Each row is a point on a landscape with many valleys, with its height.
From any point a ball rolls to the lowest of the 2 points nearest to it. It stops when none of these is lower. Distance is the straight distance between rows; heights are no part of it.
Z_275: [112 175 140 100 117  98 176 207  96  90 126 123  97 147 139 145 102 162
 161 141]  height 8.60
Z_704: [158 124 193 126 142 132 112 166 116 178 150 156 146  98 167 152  79 122
 132 117]  height 5.96
Z_518: [113  83 113 174  92 118 110 156 106 177 124 132 121 114 125  81 124 174
 203 163]  height 3.89
Z_474: [116 184 171 137 114 120 130 121 145 155 135 140 145 129 166 108  60  74
 110 160]  height 6.86
Z_875: [163 151  99  91 168 115 126 159 105 148 125 187 102 182 112 170 126 149
 106 101]  height 5.33
Z_29: [ 99 124  80 149 121 130 106 140 143 127  84 199 106 123 112  97 156 122
 149 107]  height 7.50
Z_830: [140 117  59 145 128  78 135 139 115 169 125 123 116 134  81 143 154 215
  96 124]  height 5.25
Z_774: [134 122  96 101  86 160 161  99 145 151 137 147 175 159 187  85 109 126
  97 166]  height 5.04
Z_447: [107 151 171  97 138 127 148 133 156 123  82 101 168 110 197 122 112 102
 118  61]  height 6.50
Z_676: [177 169  99 158  73 134  94 104 129 153 129 125 192  94 121 100 186 118
 143 133]  height 8.25
Z_614: [136 163 145 175 109 111 134 145 103 116  93 165 151  78 158 130  74 120
 128  83]  height 4.16
Z_793: [111  88 142 156 130 101 146 104 161 183 113 118 108 139 127  90 112 179
 129 184]  height 3.93
Z_448: [130 144 117 108 142  78 123 207 109  85 105 129 132 158 140 124 132 154
 150 172]  height 8.49
Z_569: [136  97 152 114 166 112 119 154 148 167 111  76 127 118 188 155 121 155
  82 111]  height 5.05
Z_648: [109 123 107 138 136 139 200 139 141 117 126 133 129 141 150 134  84  49
 138 118]  height 3.10
Z_261: [109 115 136 169 138 128 115 130 120 150 126 136  95 121 161 127 106 149
 104  70]  height 5.54
Z_707: [122 121 146 138 107 170  97  79 149 139 160 179 165 134 138  66 163  73
 114 177]  height 7.85
Z_97: [128 142 168 149  74 132 118  89 126 113 157 137 159 155 135  50 144 105
 125 116]  height 6.25
Z_559: [137 123 149 163 177 115 118 114  55 109 157  69 128 163 106 162 141  91
 119 102]  height 4.37
Z_390: [107 111 132  68 119 171 131 113 156 162 108 127 128 104 170 149 100 122
  62  44]  height 6.76
Z_603: [151 129 117 104 118 146 160  82 179 100 149  78 112 125  97 141  96 182
 112 159]  height 4.67
Z_183: [136 153 102  73 147 166 150 120 151 125 127 108 157 126 158 157  70  95
 117  96]  height 5.99
Z_929: [150 161 141 143 150 112 115 193 112 131 107 189 103 128 144 157  90 108
 151 135]  height 3.68
Z_257: [ 78 125 119 107 161 104 166 178  72 102 170 101 108 115 141 157 173 169
 113 149]  height 4.53
Z_936: [108 111 138 138 145 124  70 107 180 109 106 192 131 101 147  70 105 148
 125 168]  height 1.16
Z_538: [146 147 124 126 103 132  77 146 150  87 140 131 112 101 164 116 141 124
 146 184]  height 7.51
Z_619: [160 162  89  90 136 145 143 115 156 220 137 113  76 141 117 172 133 171
 110 137]  height 4.39
Z_479: [126 114 105 118 121 146 183 117 181 136 166 119  91 131 100 108 121 166
 135 157]  height 5.02
Z_196: [ 72 159 109  86 172 119 162 159  93 126 183 166  46 141 117 160 143 120
  97 122]  height 1.46
Z_63: [ 62 156 156 166 141 131 144  80 131 165 111 130  46 122 128 142  65 128
  96 117]  height 7.18
Z_402: [143 136 130 146 131 115 142 167 135 169 142  94 163 108 140 162  40  65
 122  94]  height 1.62
Z_561: [108  97 130 113 195 103 162 172  87 104 108  93 123  91 131 165 197 175
 112 110]  height 4.86
Z_2: [135 130 131 142 152  86 152 155 100 135 173  90 133 176 109 105 131 113
 145 120]  height 3.92
Z_55: [161 110  89 113 102 138 103 115 145  59 100 158 160 101  95 102 128 153
 190 134]  height 7.99
Z_494: [107 120 164  82 107 147 155  96 157  83 152 123 152 132 152 109  62 124
  85  96]  height 3.95
Z_672: [ 88 119 194 170 121 106 137 144  83 137  99 148 106 121 109 159 156  97
 138 150]  height 4.54
Z_818: [ 95 143 107  91 129 154 166 119 142 193 119  84  94 109 111 147  51 177
 135  97]  height 7.52
Z_39: [124 126 139 134 140 101 145 153 110 172 115 101  96 151 138 120 111 189
 143 209]  height 3.17
Z_699: [135  95 101 135 166 142 119 120 149 129 100 180 130 145 126 154 145 107
 111  87]  height 1.04
Z_303: [100  98  88 148 150 144 147 133 105 101  92 153 101 146 161 141 145 133
  94 111]  height 1.80
Z_387: [144 188 119 114 153  81 149 161 137 115 104 124 108 140  85 171 124 130
 116 111]  height 5.67
Z_677: [169 120  90 130 127 159  89  85 146  94 198 114 114 126  95 132 140 132
  94 134]  height 5.35
Z_755: [123 140 120 141 143 156 120 157 108  91  72 180 119 113 179 158 141 116
 122  94]  height 2.53
Z_959: [ 93 186 117 134  97 104 168 101 134  90 104 143  90 166  76 109 131 164
 161 121]  height 8.76
Z_829: [150  97 114 141 118 139 107 156 149  99 131 112 154 106 174 134 179  97
  70 122]  height 6.02
Z_541: [139  91  82 143 125 124  58 123  90 131 105 155 145 117  83 110 113 136
 206 145]  height 2.94
Z_69: [130 146 129 122 100 151  93 137 154  92 154 171 154  72 144 105 167  80
 115 178]  height 7.67
Z_680: [ 98 120 120 151  55 130  90 153  97 121 129 122 110 124 119  90 155 166
 182 174]  height 3.50
Z_811: [141 138  99 142 163 140  73 105 126 146 116 130 191 109 135 104 190 107
 174 148]  height 8.00
Z_54: [177 145 139 163 120 133 102  95 121 141 108 121 126 125 133 178 145 158
  77 136]  height 3.03
Z_160: [161 129 131 175 137 113  92 113 120 164 162 121 208 109 174 116 106 102
 123 154]  height 3.51
Z_716: [120 124 168 114 103 146 200 137 144 127 116 131 152 144 166 102 114  68
 172 125]  height 3.43
Z_296: [178 170 166 111  86 182 161  76 145 152 152  77 160 114 161 114 147 151
 169 151]  height 6.26
Z_510: [111 135 123 141 167  86 150 101 136 134  81 121 117 174  69 126 155 126
 144 150]  height 3.61
Z_997: [ 94 123 121 155 112 116 112 145  72 141 146  65 106 107  95 100 183 164
 191 168]  height 3.14
Z_581: [134 137 104 140 140 137  90  76 160 118 121 160 160  96 167  99 141 134
 111 156]  height 2.55
Z_847: [157 108 127 129 118 133  89 116 121  77 165  94 127 157  76 120 155 136
 129  97]  height 5.01
Z_247: [138 169 135 125 144 110 114 174  92 156 107 152 102 149 128 156 171 160
 165 184]  height 1.96
Z_57: [110 152 164  93 198 162 123 153 107 138 127  96  66  97 143 214  98 112
 148 102]  height 5.34
Z_134: [139 122 159  77 137 168 145 118 161 145 159 123 132 105 113 173  49 124
 117  85]  height 5.88
Z_709: [100 111 187 128 157 104 150 120 122 156 125 144 102 173 109 131  77 130
 130 148]  height 5.00
Z_454: [112 161  84 116 134 145 182 115  74  91 106 150 104 156  93 164 125 177
 132 168]  height 8.89
Z_785: [ 94  78 159 176 106 106 106 121 109  82  79 123 124  89  88 144 128 159
 123 150]  height 3.66
Z_746: [127 122 146 134 134 142 152 176 118 195 106 115 135  99 144 198  52 106
 138  91]  height 2.25
Z_718: [150 108 151 129 141 136 140  90 145  78 170 123 169  78 127  81 125 137
 136  69]  height 4.06
Z_611: [177 127 128 105 131 150 122 122 125 140 114  94 140 154 137 209 137 149
  86 141]  height 2.26
Z_219: [116 157 117 136 125 139 111  85 130  77 112 208 161 106 125  89 121  99
 126  89]  height 3.06
Z_674: [186 118  77 154 134 150 116 122 117  81 131 154 204 107 150 156  90 115
 135 136]  height 4.77
Z_743: [106 144  97 168  95 147 111  60 127  86 138 172 123 100 143  72 135 125
 107  81]  height 2.67
Z_7: [152 158  99  71  83 167 153 109 142 155 120  96 177 179 160 126  90  99
  83 139]  height 4.89
Z_814: [107 128 117  73 150 108 186 167 131 119  78 105  95 142 121 176  89 188
  99  93]  height 5.75
Z_45: [ 73  69 140 169 129 136 129 101  74 104  92 120 120 116  46 161 145 147
 159 145]  height 3.31
Z_696: [163 106 163 133 105 154 128  74 168 119 113 156 161  90  94 146 136 177
 116 144]  height 6.72
Z_113: [107 165 109 165  67 132 142  90 150 108 118 150 155  92 145 113  80 116
  58  97]  height 2.74
Z_663: [145 131 134  67 140 200 152 124 153 143 132  64 192 137 170 142  91 124
 130 125]  height 6.05
Z_695: [143 126  97 176 125 134 128 127 100  87 107 175 117  99 120 151 127 157
 155  56]  height 4.74
Z_232: [155 196 136  85 130 114 101 139 122 145 167 114 142 150 159 101  62 157
 126  90]  height 4.68
Z_254: [155 132 125 188 128 121  99 124 120 136 139 158 133  98 145 147 144 129
 128  87]  height 5.15
Z_315: [126 114 104 147 132 156  77  98 131 152 116 146 162 134 118  82 174  52
 152 170]  height 7.91
Z_205: [121 127 119 140  86 114 153 141 205 103 120 137  87  74  97 116 142 106
 148 131]  height 6.51
Z_120: [154 131 130 137  98 114 124 142 124  62 101 164 156 161  71 115 104 177
 194 125]  height 8.16
Z_95: [158 150 137  72 118 173 160 135 164  97 127 127 164 111 181 143 177  68
 137 124]  height 6.57
Z_708: [108  91 162 138 113 141 131  88 146  60 145 136 129 125 124 102  92 146
 120  99]  height 3.46
Z_3: [120 136  75 125 115 136 168 112 139 151 140 116  99 136 149 117  50 153
 139  91]  height 7.42
Z_915: [112 118 148 171 109  96 129 113 138 123 162 151  97 133 101 100 110  87
 122  88]  height 6.96
Z_58: [173 182 108 109  96 127  95 140 154  92 145 146 131 117 157 121 160 142
 156 124]  height 7.30
Z_158: [137 146 127 131 162  89 151 147  70 145 162  38 124 156 114 182 117  99
 102  85]  height 4.51
Z_264: [129  98 118 127 149 130 153 112 127 120  95 147 158 190  58 124 181  94
 130 120]  height 3.91
Z_64: [153  96  72 118 138 134 116 135  96  93 117 159 123 192 110 127 130 132
 109 148]  height 2.97
Z_462: [123  98 124 153 101 122 120 101 120 123 129  88 187 168 150  64 170 115
 139 125]  height 6.00
Z_761: [146 102  93 129 156 135  91 139 111  74  93 132 141 142  78 170 170 110
 171 151]  height 1.81
Z_539: [151 143 117 125 148 116 174 144 138 221 153 104 103 134 105 177 132 151
 130 164]  height 4.05
Z_347: [142  85 123 164 119 120  88 152 135 128 126 174 166  78  90 110 125 149
 187 116]  height 3.56
Z_76: [157 158  97 170  92 102  80 136 134 110 180 137  95  98  94 123  93 141
 134 135]  height 3.74
Z_10: [153 161 152  73  94 128 139 152 141 147 131  81 172 179 130 146  68  94
 107 113]  height 4.80
Z_586: [148  97 114 131 165 147 124 133 113 124 156 135 113 165 116 155 116 108
  99 178]  height 3.34
Z_497: [140 140 150 170 142 117 115  99 116  91 148  86 149 100 160 138  73 113
 152 120]  height 4.59
Z_472: [ 96 181 130 135 121  95 187 146 110  99 125 110  84 144 100 123  75 148
 155 125]  height 8.67
Z_976: [100 164 124 168 141 100 160 105 120 159 141 158  76 147 114 125 112  85
 118  97]  height 7.06
Z_450: [126 142 143  72 152 185 109 167  95 165 144 108 114 130 152 190  98 115
 118 106]  height 5.19
Z_599: [105  87 145 140 156 109 123 180 121  94  84 124  82 102 140 145 171 162
 127 103]  height 4.84
Z_806: [125 130 151 121 111 156 161 106 117 112 112  56 136 145 136 155  90 115
  77 159]  height 3.11
Z_483: [ 88 120 172 113 166  84 193 150  93 164 128  99 102 135 103 146 149 161
 106 109]  height 5.36
Z_35: [119 145 138 124 115 145 125 129 133  61  95 191 161  84 185 117 129 122
 128  83]  height 3.30
Z_412: [ 90 153 141 185 110 120 155  99 138 133 116 132  80 103 119 109  96 152
 126 135]  height 7.14
Z_986: [116 119 144 119 146 131 111  84 175 148 117  88 117 118 191 113 142 155
  67 102]  height 4.40
Z_520: [127  93 154 122 162 118 135 115 173 188 136 153  97 133 133 108  79 165
 112 143]  height 4.56
Z_28: [ 77  97 117 152 103 103 122  94 100 119  80 129 107 118  64 113 171 107
 178 125]  height 3.13
Z_288: [150 124 109 127  84 159 147 151 132 116 123 115 146 154 134 137 176 112
 102 188]  height 6.58
Z_507: [176 136 128 178 104  80 102 153 101 171 153  92 137 116 100 132 163 147
 144 133]  height 1.50
Z_691: [130  57 116 111 136 124  61 132  70 170 142 163 134 178  70  93 169 110
 170 119]  height 4.82
Z_237: [143 100 131 110 121 156 118 152 104 125 172  85 136 147 195 135 102 160
 101 104]  height 5.16
Z_68: [154 146 126 171 169  96 115 103  64 134 111 103 172 175  96 149 158 102
 140 119]  height 4.18
Z_660: [158 164 119  99 110 144 157 150 160 134 120 112 137 139 163 160 154  70
 100 156]  height 6.45
Z_23: [ 84 113 114 145  97 138 109 144 108 103 109 124 129 161 204  76 172 124
 133 159]  height 4.76
Z_241: [112 134 108 118  58 111 163 165 140 157 102 161  90 138 100 108 184  95
 143 172]  height 7.35
Z_961: [137  76 174 113 156 164 124 153 139 159 162 130 157 111 185 143  75 118
  99  88]  height 6.28
Z_679: [ 98  67  77 104  85 120 108 128  97 122 107 126 104 113  58 138 180  96
 169 110]  height 2.88
Z_89: [120  82 151 139 149 148 149 127 138 141 134 136 142  81 200 107 101 142
 113  70]  height 5.95
Z_692: [116  90 131 135 102 151 104  64 160 143 158 125 138  64 119  92 187 103
 146 124]  height 4.79
Z_348: [102  98 163 133 107  96 134 170 187  86 130 126  57  98 102 104 166 147
 132 149]  height 6.88
Z_950: [163 158 121 109 123 112 151 156  99 146 139  48 145 163 132 188  81 119
  79 109]  height 4.65
Z_604: [162 154  83 118 147 115 116 181 102 188 174 142  86 156 122 138 146 151
 119 105]  height 5.07
Z_91: [ 93 149 118 155  90 117 168 134  98  80 118 101 100 175 173  86 159 137
 134 126]  height 4.29
Z_216: [ 41  95 102 125 151 108 158 170  72 108 147 107 107 150 136 102 178 164
 138 169]  height 4.22
Z_989: [111  83  96 103 143 151  67 123 160 114 105 193 132 116 135  97 184  95
 113 146]  height 2.34
Z_522: [ 97  98 154 157 142 125 137 136 119 185 153 100  73  93 147 158  84 123
  91 136]  height 3.49
Z_693: [ 86  79  95 122 128 158  94 139 152 111 123 148  85 107 159 108 197 110
 104 119]  height 2.91
Z_751: [116  33 116 127 120 136  49 146  74 137 145 155 141 144 115  77 124 128
 138 129]  height 4.58
Z_156: [112 132 142 122 154 121 186 175 132 149 105 143 115 137 132 166  52  95
 149 101]  height 2.73
Z_558: [ 46  66  88 114 131 114 106 146  75 124 132 110  95 146 111  78 198 155
 113 145]  height 3.94
Z_15: [149 117 159 124 143 136 105 138 147 119 124  93 134  95 190 170 141 118
 110 103]  height 5.57
Z_248: [131 119  43 139 142 110 132 127  87 118 138 111 126 177 135 113 130 160
  87 130]  height 3.35
Z_626: [122 113 135 191  92 159 140  70 146 119 120 143 131 110 108 122 124 160
 150 137]  height 6.94
Z_225: [124 161 124 142  88 101 151 140  96 128 149 121 117 183  76 104 197 109
 157 128]  height 6.87
Z_482: [133 111 109 128  81 100 146 158 136 135 140  95 128 163  96 126 185 134
 135 148]  height 6.73
Z_999: [ 96 101 125 135 157 112 151 167 121 144 146 117  86 138 165 163  94  89
  51 129]  height 2.93
Z_701: [109 142  99 145 160  91 118 133 131 140  75  92 126 136  94 122 180 118
 170 198]  height 3.19
Z_577: [ 77  94  74  97 100 128  75 164  65  92  82 126 106 108  82 146 195  73
 139 138]  height 2.65
Z_589: [148 159 139 107 137 161  78 113 117 181 155 121  91 133 154 173 110 141
 107 112]  height 5.03
Z_471: [111  53 143 137 142 150  88 184 143 128 120 145 101 105 171 129 160 139
 122 127]  height 3.84
Z_478: [129 158 104 112 137 123 139 149 165  94  61 114 129 101 137 193 103 115
 102  82]  height 6.11
Z_684: [118 133 170 104 198 103 109 156 145 127 127 119  98 141 169 127  78 120
 133 139]  height 4.62
Z_799: [184 127 100 149 106 139 129 126 119  97 128 147 228  70 127 124 142 113
  95 139]  height 5.14
Z_318: [188 138 152 141 145  93 124 145 110 137 152 103 138 168 102 126 136 166
 134 106]  height 3.12
Z_398: [121 148 160 109 165 129 110 112 151 123 116 138 126 103 166 129  39 131
 143 114]  height 4.99
Z_67: [149 129 164  79 105 192 172  89 133 188 160  79 178 104 165 116 113 113
 151 118]  height 6.13
Z_294: [172 160 145 110 118 139 125 119 126 114 131 161 207  39 133 108 167 133
  96 124]  height 5.44
Z_498: [139 137 131 188 129 102  73 126 103 116 170 123 130 113  50 127  83 128
 165 137]  height 3.02
Z_823: [163 110 131 133 124 132 139  96 141  73  96 129 148 133  70 143 152  92
 127 114]  height 4.14
Z_990: [155 149 165 131 109 149 131  60 158 132 125 105 166 101 131 138 172 158
 125 142]  height 6.49
Z_343: [130  89 158 108 113 144 151 146 115  94 168 118 103 191 154 118 119 144
 118  98]  height 4.71
Z_667: [122 141 139 165 125 117 133 115 140 178 168 129 131 148 158  83  89 110
 124 141]  height 6.70
Z_167: [120 169 133 118 117 133 166 171  96 165 103 107 110 146 151 177 133 174
 132 196]  height 2.61
Z_481: [177 120  97 123 123 114 134 112 192 144 137 165 111 111  56 119 141 147
 114  88]  height 5.98
Z_819: [117 149 121 142 143 114 109 131 137 107  63 219 129 154 138  87 122 102
 140 139]  height 7.37
Z_855: [153 181 132 110 109 138 109 154 130 151 136 108 179 104 195 154  81 102
 109 143]  height 4.52
Z_256: [ 56 156 117  82 192 157 163 147  84 138 137 131  64 109 119 195 125 112
  87 107]  height 1.97
Z_49: [144 139 148 143 118 151 112 128  98 147 159 103 180 140 209 118 104  98
 108 170]  height 4.15
Z_784: [167 161  66 118 135 100 150 110 140 168 136 105  85 156  88 132 165 183
 113 127]  height 4.81
Z_99: [114 127 140 149  90 128 143  76 118  91 101  93 142 173 109 100 181 136
 130 121]  height 5.77
Z_11: [131 189 131 121 113 104 175 117 135  89  89 135 102 159  87 162 158 106
 112  85]  height 5.84
Z_395: [144 155 165 150  64 146 104 114 130 145 152 137 147  85 158 159  78 118
  67 147]  height 4.66
Z_12: [102  94 151 105 161 120 180 129 156 133 145 121  70 120  83 133 174 137
 152 112]  height 5.60
Z_371: [104 151 128 145 154  89  88 161 103 168  79 122  99 116 125 128 188 149
 154 219]  height 2.66
Z_715: [138 136 116 132 133 137 160  64 189 121 139 102 139  96 135 103  86 141
 115 119]  height 4.23
Z_775: [ 95 121 104 112 162 119  95 165 109 107 145 123  82 117 154 139 180 173
 109 159]  height 4.87
Z_706: [ 81 130 126  72 177 112 177 132 105 129 136  98 110 149 108 162 114 173
  69 108]  height 5.59
Z_110: [ 95 179 120 128 135 143 152  95 122 173 105 145  81 142 126 164  87  98
  93 114]  height 7.12
Z_960: [135 144 105 163  95 124 117 110 128 118 116 159 151  86 186 109  80 158
  92  76]  height 3.48
Z_295: [140 170 141  97 122 159 123  99 144 108 150 183 185 117 148  93 154  87
 118 199]  height 7.77
Z_741: [ 99  70 112 123 104 144  81 116 159 163 143 128 147  56 121  69 162 116
 189 151]  height 4.50
Z_27: [164 113 183  66 149 148 150 113 157 133 147 182 201 109 133  77 140 142
 121 150]  height 7.16
Z_429: [ 93 148 111 161 115 116 140  81 108 105 110  96 107 163  90 129 196  95
 101 157]  height 5.64
Z_654: [116 123 174 179 127  84 101 129 115 169 107 122 131 121  82 123 140  94
 138 146]  height 4.73
Z_452: [147 136 152 117 177 134 184  96 155 158 114 133 113 167  93 143 114 160
 184 108]  height 6.06
Z_44: [121 167 175  79 100 157 140 147 168 158 106 102 171  71 167 134  89 115
 151  74]  height 6.35
Z_268: [138 107 154 143 177 100 106 170 143 135 143 132 128 122 128 117 117 116
 172 150]  height 3.88
Z_202: [106 102 154 145 138  97  98  96 171  72 109 156 127  99 100  88  84 148
 124 135]  height 2.58
Z_353: [125  98 156 167 114 133 160 121 103 108 145 116 104 154 100  97 109 160
 168 131]  height 5.86
Z_502: [124 148 129  93 155 165 112  84 157 188 140  90 116 137 171 146 103 161
  86  90]  height 4.83
Z_198: [137 137 148 160  97 138 117 143 154 151 173 110  91  71 156 160 105 135
 106 147]  height 4.12
Z_227: [113 113 109 202 103 110 114 104 124 151 147 152 124 130 103 107  97 104
  99 149]  height 6.85
Z_687: [109 148 143 142  88 124 123  75 165 139 143 154 111 101 148 100 126 132
  78  67]  height 1.95
Z_686: [166 172 129 125  89 128 107 146 126  95 145 153 127 144  93 138 164 110
 128 141]  height 7.13
Z_451: [110  79  94  94 139  87  77 146  87 157 137 122 127 158  36 101 130 110
 207 130]  height 4.96
Z_166: [149 188  89  81 166 104 162 182  87 142 135 144 114 144  96 196 129 136
 118 114]  height 5.52
Z_324: [ 98 116 110 131 132 141 109 107 135 115 125 121  95 147  98 123 177 135
 104 179]  height 5.50
Z_641: [116 131 114 149 112 158 112 142 106 111 119 173 127 119 207  92 176 100
 171 138]  height 5.17
Z_887: [154 130 136 167  90 130 126 126  85 147 159  89 109 135 119 132 177 181
 163 144]  height 2.59
Z_519: [124 119 128 178 151 128 101  89  86 162  94 111 150 152 130 153 172 108
 133 173]  height 3.96
Z_290: [110 120 130 109 149 144 198 122  74 124 109 124 111 183 108 156  83 163
 142 153]  height 8.93
Z_783: [135 106 175 149 135  97 103 138 109 168 152  92 109 131  61 147 158 126
 130 180]  height 4.92
Z_580: [127 151 120  89 115 110 137 160 154 132  75 107 116 133 115 167  67 159
  67  79]  height 5.92
Z_455: [140 181 148 100 138 148  98 157 120 145 153  83 135 148 184 127  74 105
 147 132]  height 4.78
Z_379: [173 110 114  57 147 161 162 105 167 136 135 149 184 125 149  96 115 166
 118 126]  height 6.98
Z_789: [165  98 120 128 144 133  89 126 151  71 154 126 167 106  96 100 148 121
 144  95]  height 4.57
Z_908: [159 153 157  71 168 119 106 121 175 122 122 149 174 123 151  76 136 128
 118 141]  height 7.38
Z_307: [173 108 114 133 128 161 144 110 124  76 120 151 192 120 111 170 129 140
 143  96]  height 4.42
Z_273: [158 158 128 190 121 125 127  75 108 175 104 123 158 148 123 153 169 138
 114 134]  height 3.65
Z_408: [155 157 169  94 115 162 127 165 127 183 156 144 179  79 163 128  67 125
 158  74]  height 6.19
Z_163: [104 133 111 132 109 127 172  91  96  97 115 161  81 154  40 136 157 188
 140 135]  height 8.85
Z_9: [ 97 104 131 117 173 112 214 112 139 158 121 100  99 150 112 123 117 135
 173 112]  height 5.85
Z_252: [124 152 130 119 112 128 144 136 161 103  96 122 108 122 140 156 155  96
  88  75]  height 6.01
Z_192: [145 156 127  98 108 128  93  99 181  69 114 161 168  79  85  97 158 115
 184 157]  height 7.83
Z_702: [123 143 146  55 135 152 116 134 149 126  98 131 131 155 185 118 122 113
 101  53]  height 6.62
Z_782: [ 86 157 131 123 144 136 132 120 112 169 134  89  94 117 124 163  10 150
 124 104]  height 7.59
Z_263: [145 117 104 119 105 158 153 117 107 146 127  61 146 163 152 165 128 158
  65 160]  height 2.78
Z_975: [127 105 135 144 131  96 129 154 111 107 153 101 157 178 159  86  88  97
 127 107]  height 4.38
Z_394: [ 93 171 127  66 186 110 148 190 107 154 146 158  80 152 148 154 112 133
 132 141]  height 2.16
Z_827: [105 110 135 116  94 123 179 141 131  87  98 115 147 169 177  76 124 116
 146 124]  height 3.86
Z_515: [134 122 100 110 157 133 179 120 149 141 160 140  78 152  56 107 180 146
 159 135]  height 5.32
Z_201: [108  69 126 104  76 134  93 109 125 104 112 137 159 120  60  76 136 113
 211 159]  height 5.37
Z_292: [148 173 105 143 104 112 128 167 105 165 188  97  94 130 166 131 124 147
 134 106]  height 4.72
Z_4: [ 78 113 120 114 184 143 149 133  92  94 129 104  76 125 156 185 112  95
  67 134]  height 2.39
Z_380: [131 115 183  81 142 174 144 138 161 123 149 131 129  71 151 172 105  79
 141  84]  height 5.71
Z_714: [118 138  95 181 139  98  81 109  80 114 118 127 119 131  83 122 128 127
 158 144]  height 2.48
Z_530: [138 114  99 103 132 150 124 141 179 105 132 134 141 111 178 164 131  58
  84 139]  height 6.30
Z_25: [132 124 138 134 135 102 132 137 144  84 142  76 116 142 111 149  86 105
  53 152]  height 3.52
Z_893: [154 164 131 127  93 104 120 145 135 115 136 127 153 169 105  99 192  68
 144 115]  height 6.99
Z_652: [135 100  71 104 118 154  42 146  93  86  97 131 143 107  98 161 179  64
 180 142]  height 2.33
Z_971: [109  80 180 142 113 121 122 129  91 153 106 135 123 184 129 111 122 152
 113 167]  height 5.29
Z_957: [143  95 155 132 138 150 139  67 174 109 177 111 154  73 118  93 145 104
 140 143]  height 4.49
Z_917: [111 101 150 196 105 111 132 115 121  75  86 145 135 115 113 133 121 166
 117  71]  height 4.25
Z_757: [ 99 119  81 175 129 138 159  86 139 132 148 119  70 119 119 118  97 172
 141 105]  height 7.29
Z_411: [135 154 203 162 127 117 114 160  81 135 116 158 121 138 143 149 105  94
 157 167]  height 4.21
Z_500: [131 202 114 128 118  99 118 125 160 125  88 179 120 146 154 126 104 134
 128 131]  height 7.19
Z_186: [161 119 148 164 152  99 130 123 134 193 129  97 178 111 146 138  76 109
 119 124]  height 2.51
Z_355: [133 198 155 120 119 110 122 143 149 128 118 176 142 113 163 110 113  61
 126 119]  height 7.00
Z_265: [123 132 125 140 157 126 122  88 188 119 128 115 142  56 183 109 108 136
  88 117]  height 3.59
Z_456: [125 150 159  94 167 153 151 141 158 141 131 126 105 103 140 187 116 101
 171 121]  height 5.51
Z_532: [153 115 114 155 162 125 146 112 106 193 140 124 123 166 102 173 128 137
 113 183]  height 3.70
Z_584: [147 159 160 132 125 132 115  88 129 156 128 135 136 158 162 101 142 122
 134 106]  height 6.48
Z_155: [157 103 155  93 151 170 155  96 157 113 110 146 163  99 166 144 133 146
 120 110]  height 6.83
Z_143: [130 132 121 115 172  92 152 191 140 142 128 165  89 136 124 149 138 107
 156 149]  height 2.96
Z_17: [112 112 164 135 150  82 164 137  91 169 130  89 123 158  54 151 197 139
 107 155]  height 5.12
Z_637: [158 134 138 132  89 108 147 164 124  81  90 152 149 167 135 110 109 171
 161 158]  height 8.32
Z_868: [118 112 182 113  98 131 154 123 130  95 167  99 145 186 172  82  92 100
  94  80]  height 4.27
Z_231: [139 145  96 129 117 115 152  95 215 113 154 141  99  85  99 120 135 102
 119  86]  height 6.24
Z_88: [155 142 109 139  97 112  61 110 140 140 159 142 152 107 108  92 164 129
 116 121]  height 8.37
Z_984: [116  61 121  74 112 105  68 139 110 126  90 134 143 136  40  98 143 141
 182 127]  height 5.13
Z_675: [ 84  85  39 113 146 107 139 130 103 119 102 115 121 167 106  89 168 151
 112 145]  height 3.67
Z_351: [161 139  87 102 149 153 102 115 140  77  96 159 134 175 106 152 160 130
 148 154]  height 2.44
Z_128: [147 177 186 136 153 134  80 101 120 110 150 126 161 104 177 128  67 165
 153 116]  height 5.06
Z_461: [144  62  93 123 175 145  89 116 142 136 120 187 170 132 141 102 168  89
 116 104]  height 1.76
Z_952: [127 148 142 158 145  92  96  86 164  80 157  79 144 130 127 128  73  93
 100 153]  height 4.08
Z_508: [145 158 169  91 142 132  96  98 183  86  99 171 174 116 123 103 175 152
 145 139]  height 7.61
Z_376: [100  72  86 148 118 111  78 163  83 149 147 140 114 147 126  60 127 166
 147 151]  height 4.30
Z_212: [183 127  62 128 142 124 117 113 168 104 188 132 121 107  80 141 140 146
 146  90]  height 5.66
Z_832: [145  88 186 147 131 146 100 139  98 151 154 148 133 143 157 150 114 142
 123 140]  height 5.63
Z_964: [115  63 143 146  98 152 143 126 104  96 145 136 137 158  87  75 116 117
 208 141]  height 5.61
Z_405: [153 129  93 122 102 129  70 117 136 169 123 136 205  92 147  72 197 138
 149 184]  height 8.12
Z_130: [147 181 127 124 105 113 114 154 120 123 159 101 101 134 122 149  82 152
 124 121]  height 4.34
Z_653: [105 144 147 134 133 137 132 147 117 117 138 137  62 141 133 138 149 138
 121 139]  height 5.24
Z_593: [ 82 118 146 129  86 119 161 178 163 131 139 160  56 115 125  96 173 108
 151 169]  height 7.20
Z_956: [137  98 137  82 112 176 184 131 164  97 107 118 177 120 175 124 146 108
 100 123]  height 6.69
Z_251: [118  90 120 138  99 111  93 161 129 164 135 149 124  88  87  90 157 107
 160 149]  height 4.13

For each start below, name the point where the ball stops.
Z_702: Z_247
Z_961: Z_761
Z_353: Z_507

Call two points neighbours if one is among the 2 nearest of the other. Go from one point of each pair to the other, from neighbour to neighbour, staying as low as possible. Name the highest point that can't be avoided.
Z_718 / Z_714: Z_692
Z_402 / Z_196: Z_395
Z_611 / Z_196: Z_128
Z_130 / Z_143: Z_455
Z_761 / Z_699: Z_561
Z_507 / Z_936: Z_975
Z_699 / Z_687: Z_35
